Points on a hilly landscape, in no order, each with its height.
From any point a ball rolls to the lowest of the 2 points nearest to it. It stops when none of these is lower. Distance is the straight distance between rows; heights are no part of it.
j_283: [110 137 130 169 120 143 159 150 153 159 128 109 102 165 201 127 149  83
 145 112 180 132 132 133]  (h 2.77)
j_53: [112 140 170 160 137 134 150 118  86 147 119 143  96 163 149 116 124 168
 173 102 164 124  86 139]  (h 3.48)
j_9: [127  93 151  90 187 150  76 138 139 135 140 127 105 166 157 152 124 127
 116 119 141  75 145 139]  (h 4.77)
j_452: [177 121 117 189  46  90 107 129 153 115 141 137 171 167 113 136 129  94
  93 165 156 112 153 164]  (h 5.93)
j_643: [ 82 106  96 130 143 112 191  98 125 129 135 115 141  99  99 100 119 156
 134 104  97 161 133  45]  (h 2.87)
j_823: [167  96 158 149 123  99 127 150 136 137 115 121 132 162 122 134 133 160
 148 111 110 126 100 176]  (h 5.46)
j_787: [153 104 169 158 115 125 109 152 127 158  98 143 105 107 165 146 161  98
 131  90 141   9 130 158]  (h 2.16)
j_47: [120 148 105  63 170 157 108 134  97  98 113 139  88  80  87  84 164  93
 109  97 122 138 159 114]  (h 4.69)
j_306: [143 124 112  72 165 141 119 104 199 121 132 118 165 137  97 128 132 156
 137 157  79  97 152  98]  (h 3.92)
j_374: [147 135 154 117 127  97 125 120 110 127 112  93 143 160 121 142 110 169
 193 142  97 194 107 129]  (h 7.15)
j_259: [185 133 105 149 107  94 115  85 136 120 150 131 166 169 137 155 133 132
 115 175  96 140 154 148]  (h 3.42)
j_241: [150 138 100 112 118 149  85 118  77 119 107  94 157 128  88 150  99 175
  89 150  82 193 159 150]  (h 6.70)
j_543: [102 153 128 123 148 162 145 101  83 114 132 132 106 144 117 114 132 174
 158 114 136 174 121 135]  (h 2.81)
j_553: [156 173 136 112 159 138 112 117 133 116 141  91 133 131 134 121 121 147
 150 115 111 110 119 145]  (h 5.12)
j_448: [133 138 116 116 148 164 113 184 171 148  89 109 132 167 197 160 110  94
 126 141 167  93 136 145]  (h 1.55)
j_941: [ 95 122 127 102 133 188  85 170  87 143 116 100  97 175 136 165 133  99
 140 104 172 189 169 172]  (h 4.50)
j_484: [175 174 143 119 136 109 123  87 173 131 148 118 143  97 129 101 155 117
 137 121  99  91  93 120]  (h 5.26)
j_519: [116 140 106 146 150 117 158 104 109 112 161 152 104 118 149 132 136 157
 140 136 123 138 113 139]  (h 2.24)
j_576: [143 115 139 116 138 171 131 165  98 150 132  81 119 187 146 183  76 127
 170 108 134 122 110 182]  (h 3.61)
j_396: [118 138 132 148  82  95 109 120  92 124 124 108 147 152  86 142 100 181
 156 168 115 215 131 137]  (h 7.00)
j_143: [203 104 122 126  68 157 136 147 161 125 103 170 187 182 121 170 134 103
 107 152 122  34 135 170]  (h 3.17)
j_359: [122 152  60 124 128 146 129 114 114  88 141 153 145 101  99 106 126 154
  76 160 126 172 149 123]  (h 2.90)
j_360: [ 69 112 145 102 167 129 150 112 103 106 175 158  95  39 127 111  95  83
 133 100 121 135  83  87]  (h 1.01)
j_971: [117 181 114  74 169 138 128 111 156 116 137 113 117  69 112  94 144 104
 123 118 113 141 125  87]  (h 4.80)
j_944: [103 152  95 143 102 149 134 175  99 132 124 119 122 128 108 162 126 114
 112 148 160 193 201 168]  (h 6.40)
j_440: [172 133 142 155  85  83 148 106 122 107  94 145 138  82 129  98 183 122
 100  83  94  83 114 104]  (h 2.08)
j_76: [180 119 116 157  74  72 164  93 157 139 116 122 164  93 102  82 157 119
  96  94  90 109  99  62]  (h 2.25)
j_390: [115 110 134 121 126 178 140 167 168 195 112  95  97 170 196 134 115 109
 143 110 168 111 119 146]  (h 2.20)
j_560: [ 69 134 140 127 176 128 114 127 121 115 137 130  92  68 130 105 130 134
 136 111 143  76 121 124]  (h 1.91)
j_680: [126  82 156 119 178 124  95 144 164 106 141 120 109 149 116 141 138 150
 126 111 126 130 111 156]  (h 5.13)
j_289: [146 156 108 100 124 179 116 160 146 146 124 113 172 169 134 178  81 120
 130 192 138  93 200 174]  (h 2.73)
j_893: [105 148 125 179 136 135 178 143 138 170 125 154  99  84 189 132 133 107
 118 131 169  65 136 125]  (h 3.18)
j_515: [ 82 126 150 159 106 146 159 152 131 158 152  99 112 167 146 154 139 108
 135 113 186 178 161 167]  (h 3.32)
j_280: [215 101 130 120 101 120 108 149 155 111 115 137 166 163 124 162 138 113
 129 130  86  74 120 175]  (h 3.45)
j_207: [ 77 148 112 118 157 136 150 143  98  90 135 153  90  66 112  90 115 118
 115  99 142 133 107 114]  (h 1.43)
j_534: [190 155 152 142  96  93 137 101 135 129 118 110 148 134 116  89 150 146
 158  99 102 144  82 115]  (h 5.37)
j_109: [ 70 112 149  89 163 157 105  93 109 144 122 112  91  65 119  92 144 133
 155  91 114 130 101  49]  (h 2.76)
j_147: [ 91 115 126 126 109 188 124 181 128 190 124  93 114 173 137 203 112 113
 139 122 147 187 172 178]  (h 3.97)
j_875: [ 76 103 153 121 164 103 141 139 115  90 138 136 101 141 159 116 137 111
 127 109 149 187 123 109]  (h 4.88)
j_474: [134 121 141 161 106  70 127 151 158 103 136 107 155 147  96 125 124 147
 118 154 124 164 113 160]  (h 5.70)
j_973: [ 53  82 179 109 159 129  78  95  97 128 160 139  95  81 129  89 134 127
 116  78 146 124  87  71]  (h 3.13)
j_326: [140 138 170 114 128 116 134  87 140 147 105  94 130 114 131  98 152 142
 175  92 100 121  44  86]  (h 5.49)
j_807: [136 154  83 114  98 151  89 139  80 119 104 128 151 124  84 155 132 115
  82 155 109 180 216 163]  (h 6.54)
j_341: [135 108 221 148 114  91 130 112 113 130 114 140  92 121 124  73 165 120
 153  70 137 114  69 117]  (h 1.35)
j_80: [162 127 135 176  59  72  94 123 143 132 149 109 174 156 105 145 103 133
  79 175 146 176 136 169]  (h 5.84)
j_457: [132 108 186 159 123  61 171 122 125 117 100 141 127 100 132  84 147 143
 120  98 106 115  87  97]  (h 1.78)
j_129: [ 85 125 158 131 170 134 127  88 135 148 130  95 120  44 119 105 145 148
 134 108  98  90  98  84]  (h 2.39)
j_225: [151 126 131 143 117 122 141 142 171 135 121 177 152 150 145 147 147 124
 119 144 143  38 135 161]  (h 2.75)
j_859: [130 167  98 161 120  95 149 153 116  96 151 116 146 122 137 111 102 121
 103 153 169 138 170 137]  (h 6.13)
j_607: [104 123 174 170 141 131 120 126 143 159 122 146 109  62 158 131 143  85
 112 131 166  27 122 143]  (h 2.74)
j_202: [122 130 112  87 190 152 127 107 143 105 139 138 119 123 110 135 149 151
 116 126  96 120 187 120]  (h 4.14)
j_26: [128 162 136 108 131 113 148 121 121 128 113 106 133 138  88  99 126 166
 167 132 105 230 117  77]  (h 7.26)
j_231: [112 128  75 149 116 104 164  78 122 106 151 125 140 117 123 105 130 160
 135 135  92 160 114  94]  (h 2.61)
j_988: [160 128 124 151 132  97 137 112 163 121 141 192 156 109 121 120 145 140
  89 166 111  69 113 131]  (h 3.11)
j_502: [187 111 142  85 157 116 102 133 167 111 129 124 166 144 123 148 112 132
 148 158  78  64 118 136]  (h 3.70)
j_347: [137 137  72 115 104 101 168 110 139 122 161  92 158 112  84  98  98 117
 137 134 105 210 149  39]  (h 7.38)
j_417: [144 103 142 149  87  67 191 100 150 113 119 116 167 142 106  90 150 135
  93 102  98 176  96  76]  (h 2.44)
j_671: [160 104 175  97 149 129  73 115 158 139 150 119 106 109 135 132 147 105
 178 101  96  52  79 126]  (h 5.77)
j_976: [105 151  68 153 121 164 158 153 156 167 121 152 123 118 158 133 119 141
 137 155 158  77 132 142]  (h 3.51)
j_786: [155 126 139 177  81 113 145 147 135 129 118 120 127 181 167 155 170  87
 146 103 162 129 126 180]  (h 2.47)
j_145: [ 56 117 190 109 152 143  78 119  65 125 113 151  89 112 124  71 118 148
 143  99 177 140  76  78]  (h 3.49)
j_690: [123 126 109 127  89 150  68 129 129 125 145 128 183 144  94 211  86 142
  95 202 106 146 183 176]  (h 3.50)
j_459: [112 161  68 170 106 156 167 166 120 174 132 133 115 135 145 123 103 153
 121 159 173 153 145 146]  (h 3.80)
j_418: [107  95 218 140 115  87 150  83 115 137 152 137 102  70 120  92 158  83
 164  67 107 109  70  75]  (h 0.92)
j_738: [109 169  75 108 139 182 122 120  86  88 109 130 117 120 110 126 151 139
 124 119 126 177 123 142]  (h 2.45)
j_696: [146 150  84 188  76 115 152 151 167 133 136 126 162 144 150 139 125 102
 119 165 171 111 157 159]  (h 6.02)
j_802: [ 95 159 125 135 146 126 150 178  97 110 121 124  98 117 133 116 113 115
 119 117 179 169 178 133]  (h 6.25)
j_761: [109 120 101  97 155 125 135 126 139 102 123 108 127 115  84 141 146 155
 111 122  93 198 183 103]  (h 4.35)
j_382: [152 109 182 120 175 125 100 119  95 154 125 125  90 153 176 138 134 140
 129  84 142 109 121 144]  (h 4.40)
j_209: [134 130  75 134 125 127 124 116 151 110 157 173 138 108  96 108 103 163
  82 201 127 110 138 122]  (h 3.16)
j_156: [146 132 146 104 133 183 122 164 183 183 111 128 129 153 170 157 111  83
 142 143 148  17 117 153]  (h 0.90)
j_139: [153 136  98 132 115 147 123 137 144 146 107 170 172 159 169 140 102 142
 103 191 149  50 173 140]  (h 2.23)
j_342: [157  95 102 132  95 140  92 136 146 120 125 128 180 172 128 195  76 134
  91 205  93 124 116 170]  (h 3.89)
j_541: [ 88 119 123 111 145 117 153 141  78  78 117 143 110 123 108 138 131 129
 121 130 121 230 157 119]  (h 4.60)
j_327: [ 93 110 140 122 154  71 185 120 121  92 131 121 129  88 135  92 107 116
 152  90 103 154 130  53]  (h 3.06)
j_313: [109 120 137  80 164 168  77 146  68 127 143 136  77 142  92 126 151 114
 117  98 161 175 157 156]  (h 4.96)
j_422: [131 147  99 135 122 140 112 124 134 111 156 128 152 153 121 177 109 143
 122 173 120 136 177 164]  (h 3.14)
j_410: [167  99 139 114 117 114 112 116 165 129 103 102 139 117 123 123 150 123
 176 102  59  84  58 115]  (h 5.64)
j_732: [191 120 137 158  85  66 142 117 113 100 117 154 126 163 153 144 186  98
 147 113 117 143 123 142]  (h 2.09)
j_705: [173  93 152 128  86 182 133 169 160 184 101 150 105 151 156 167 146  72
 140  88 143  13 124 156]  (h 1.52)
j_395: [ 86 138 171 123 155 109 156 125  96 101 100 129 118 118 119  70 111 146
 164 105 130 159 106  71]  (h 3.29)
j_191: [151 124 117 164 115  85 153 122 138 128 135 173 107 133 179 142 159 112
 135 121 118 109 101 130]  (h 1.80)
j_30: [ 79 131 121 107 161 175  71 136  87 136 139 142  62  78 109  97 126 131
 156  99 162 102 136 124]  (h 2.40)
j_178: [ 81 145  59 120 136 158 149 172 107  99 121 176  89  96 114 131 148 110
 124 126 144 145 135 149]  (h 1.92)
j_213: [ 99 123  72 183  84 122 169 152 120 157 150 141 141 137 124 132  88 127
  78 172 180 180 165 148]  (h 4.08)
j_837: [108 160 122 103 151 130 144 127 141 107 113 194 154 120 145 133 120 143
  95 188 147  63 179 114]  (h 1.77)
j_210: [181 116 100 102 129 149 100  90 154 118 128 134 190 163 110 152  89 168
  83 195  82 104 127 135]  (h 3.76)
j_309: [151 112  94 133  89 108  66 109 111 126 119  92 147 129  95 127  77 167
  97 188 118 200 144 131]  (h 6.85)
j_910: [145 148 137  64 183 162  88  94 138 142 133  99 106 101 139 117 141 141
 143 105 109 112 105 106]  (h 4.94)
j_668: [137 151  74  65 143 155 112 130 129 110  94 136 121 103  51 104 169 112
 106 133  84 154 160 123]  (h 4.55)
j_721: [142 132 105 130  85  86 139  94 149 138 117  89 176 137  98 103 115 150
 137 157 105 211  89  62]  (h 7.33)
j_598: [ 87  95 177 125 141 113 190  78 118 122 173 140 118  65 136 103 104  79
 128  69 100 115  71  58]  (h 0.63)
j_46: [ 91  73 172 136 151 121  93 147 112 124 120 119 105 193 154 128 126 130
 136 113 181 161 119 130]  (h 5.23)
j_4: [170 140 102 127 106 157 137 165 124 154 137  88 153 179 147 188  74 116
 148 156 127 101 128 188]  (h 3.12)
j_666: [ 91 133 154 138 154 144 124 127  83 153 155 142  73 138 170 124 128 128
 131  92 194 117 118 131]  (h 3.98)

Call two points neighbours if one is among the 2 nearest of the other. Go from one point of each pair to the other, from neighbour to neighbour, staying as low as possible. Name the highest point that can't be avoided.
j_837 and j_738 -> j_209
j_156 and j_519 -> j_283
j_738 and j_191 -> j_543

For each start below, name the point where the ball stops.
j_26 -> j_519
j_213 -> j_156
j_534 -> j_837
j_680 -> j_519
j_973 -> j_598
j_802 -> j_519
j_875 -> j_837
j_941 -> j_156
j_671 -> j_837
